Each row is a point on a landscape with many valleys, with its height.
From any point a ball rolls to the lowest of the 6 points nearest to it. It stops when none of these is lower. Distance is the straight distance between rows; heights are no part of it.
<532>: 1 9 -16 -5 16 -12 1 -12 -7 26 10  height 3.69
<535>: -13 -4 7 2 -13 -17 4 -16 9 14 -3  height 4.00
<167>: -15 -10 -22 -8 15 -3 -8 31 -24 20 12  height 7.06
<154>: 5 -13 -19 6 11 -5 -17 9 -30 18 6  height 4.11
<318>: 9 26 -15 -8 22 -5 5 -29 9 8 -6  height 3.44
<188>: -11 -11 2 -28 -16 13 12 -11 -3 -24 -20  height 5.13
<455>: -10 7 -10 -21 1 -8 14 -20 18 -11 -26  height 3.30
<605>: 16 17 -29 -6 44 7 -7 -3 -26 -16 13  height 3.54
<126>: -4 8 -10 -13 1 -9 7 -27 14 -14 -24  height 0.35
<640>: -7 -1 -3 -8 -9 -13 9 -23 12 -6 -21  height 2.58
<52>: 7 14 -21 -7 24 -5 -3 -12 -13 20 15  height 4.37
<493>: -6 -16 9 23 -7 4 -6 15 -8 35 18  height 5.10
<100>: 9 -3 28 15 -12 5 -11 40 33 -5 11  height 3.07
<731>: -3 -8 26 17 -22 -3 5 17 20 -3 4  height 2.05
<565>: 12 18 -28 -12 40 9 -1 5 -23 -8 14  height 4.31
<727>: 1 -7 20 -6 -26 11 6 15 -1 -31 -4  height 4.10
<423>: -10 -10 -5 -27 -9 15 4 -21 -10 -32 -26  height 5.82
<563>: 3 -16 5 25 -6 -4 -15 7 -16 25 10  height 5.05
<547>: 9 1 -36 -7 34 -6 -8 20 -25 -9 4  height 1.26
<441>: -9 -10 30 27 -23 7 1 23 21 15 16  height 2.57
<724>: 6 37 -13 -11 22 3 16 -25 19 12 -7  height 4.12
<632>: -20 -9 -6 -33 -15 15 14 -11 -3 -18 -20  height 0.39
<246>: -10 13 -8 -27 -2 -7 17 -18 21 0 -24  height 2.45
<503>: -4 -9 5 -2 -19 -14 3 -18 5 -15 -18  height 4.02
<765>: 6 13 -13 -1 18 -16 -3 -25 3 9 -7  height 2.47
<630>: 17 31 -26 -5 34 15 11 -9 -10 8 16  height 4.90
<127>: 10 -9 -19 10 11 -10 -23 -6 -31 11 5  height 3.37
<536>: 0 -4 -15 3 13 -9 -12 -5 -18 23 9  height 4.14
<103>: -12 -4 29 9 -21 5 10 25 24 -9 9  height 1.67
<612>: -12 -15 17 -31 -22 40 17 9 -4 -10 6  height 1.63
<511>: -6 -17 -7 11 0 -4 -16 15 -23 30 14  height 5.84
<182>: 21 33 -11 16 40 34 9 -25 -4 -13 5  height 5.47
<639>: -13 -6 1 4 -4 -7 -1 -1 -3 33 10  height 4.62
<73>: -12 -9 21 -11 -26 9 14 11 10 -21 -1  height 2.95
<619>: 15 25 -19 2 36 1 -3 -27 -6 2 5  height 4.30
<311>: 8 -14 4 27 -10 -6 -16 -2 -16 15 7  height 5.00
<454>: -5 -8 11 22 -13 -6 -8 1 -1 24 4  height 4.50
<653>: -5 1 -16 -3 8 -7 -8 -1 -15 28 16  height 4.66
<622>: 4 -11 17 18 -23 -13 -3 -3 5 -7 -6  height 3.08
<18>: -1 -12 18 31 -12 0 -8 12 1 24 11  height 4.25
<135>: -13 -7 17 -1 -25 -5 16 3 15 -3 -6  height 2.30
<190>: -6 10 -7 -11 1 -16 8 -22 14 7 -17  height 0.23
<363>: 4 -8 -33 -2 25 -10 -21 13 -33 -3 1  height 2.86
<625>: 8 -5 29 34 -10 6 -11 30 17 15 14  height 3.38
<312>: -19 -14 9 -28 -22 22 15 -1 -4 -18 -11  height 4.34
<295>: -21 -5 6 -18 -16 -2 21 -9 18 0 -18  height 3.03
<306>: -9 -4 -30 -10 15 -8 -6 26 -31 11 7  height 6.51
<30>: 11 37 -14 -3 27 6 9 -29 16 -3 -11  height 4.26
<432>: 3 -1 25 -6 -10 10 -5 51 37 -18 13  height 3.36
<793>: -1 -17 14 -12 -23 12 7 4 -6 -37 -7  height 4.68
<338>: 0 10 -27 -13 27 -1 6 8 -17 18 22  height 1.68
<342>: 4 0 -18 6 9 -17 -14 -16 -14 18 6  height 3.78
<558>: 2 -2 29 -12 -14 16 1 42 20 -22 14  height 3.58
<553>: 9 -4 32 25 -21 -3 -5 26 18 -8 5  height 2.51
<545>: 25 -5 25 28 -20 -10 -15 15 5 -22 -5  height 4.45
<193>: -20 -12 8 -20 -23 4 20 -1 9 -12 -13  height 3.19
<374>: 11 -7 27 36 -12 -1 -15 20 5 11 9  height 3.53
<477>: 7 -11 14 19 -16 -16 -5 -9 1 -11 -12  height 3.50
<486>: -4 17 -14 -20 10 -5 7 -27 16 -21 -30  height 3.89
<298>: -1 7 -11 -9 14 -11 -2 -32 10 -16 -22  height 2.72
<681>: -12 2 -19 -9 15 -2 2 10 -12 37 19  height 4.61
<28>: 10 -7 24 -4 -22 13 1 34 12 -32 7  height 3.87
<340>: 17 32 -21 -3 40 18 10 -21 -7 -3 14  height 4.70
<746>: 16 38 -9 10 37 13 5 -37 14 -17 -10  height 4.91
<283>: 8 -6 -7 13 3 -21 -13 -26 -8 2 -5  height 3.33
<647>: -2 -14 26 2 -25 6 8 17 11 -24 -4  height 2.63
<472>: -11 9 -5 -7 6 -10 10 -12 9 34 7  height 4.46
<397>: 16 -4 29 10 -19 -3 -5 28 15 -30 -2  height 4.01
<324>: -3 -17 0 -26 -14 19 -2 -17 -13 -35 -16  height 5.46
<134>: -12 -15 -8 8 1 1 -11 19 -18 32 18  height 6.45
<139>: 15 -11 21 35 -16 -6 -17 9 -3 1 0  height 4.19

Call two points neighbours if one is among the 6 nearest of the other. Go from one point of each pair to the other, from neighbour to neighbour, staying as low as possible. Name the highest point that can't be avoided.
<190>, <103> -> <295>
<547>, <103> -> <127>
<612>, <103> -> <73>

Where does a ball stop that starts at each point below?
<342> -> <190>
<563> -> <103>
<182> -> <547>
<653> -> <190>
<793> -> <103>
<536> -> <547>
<477> -> <103>
<311> -> <103>
<619> -> <190>
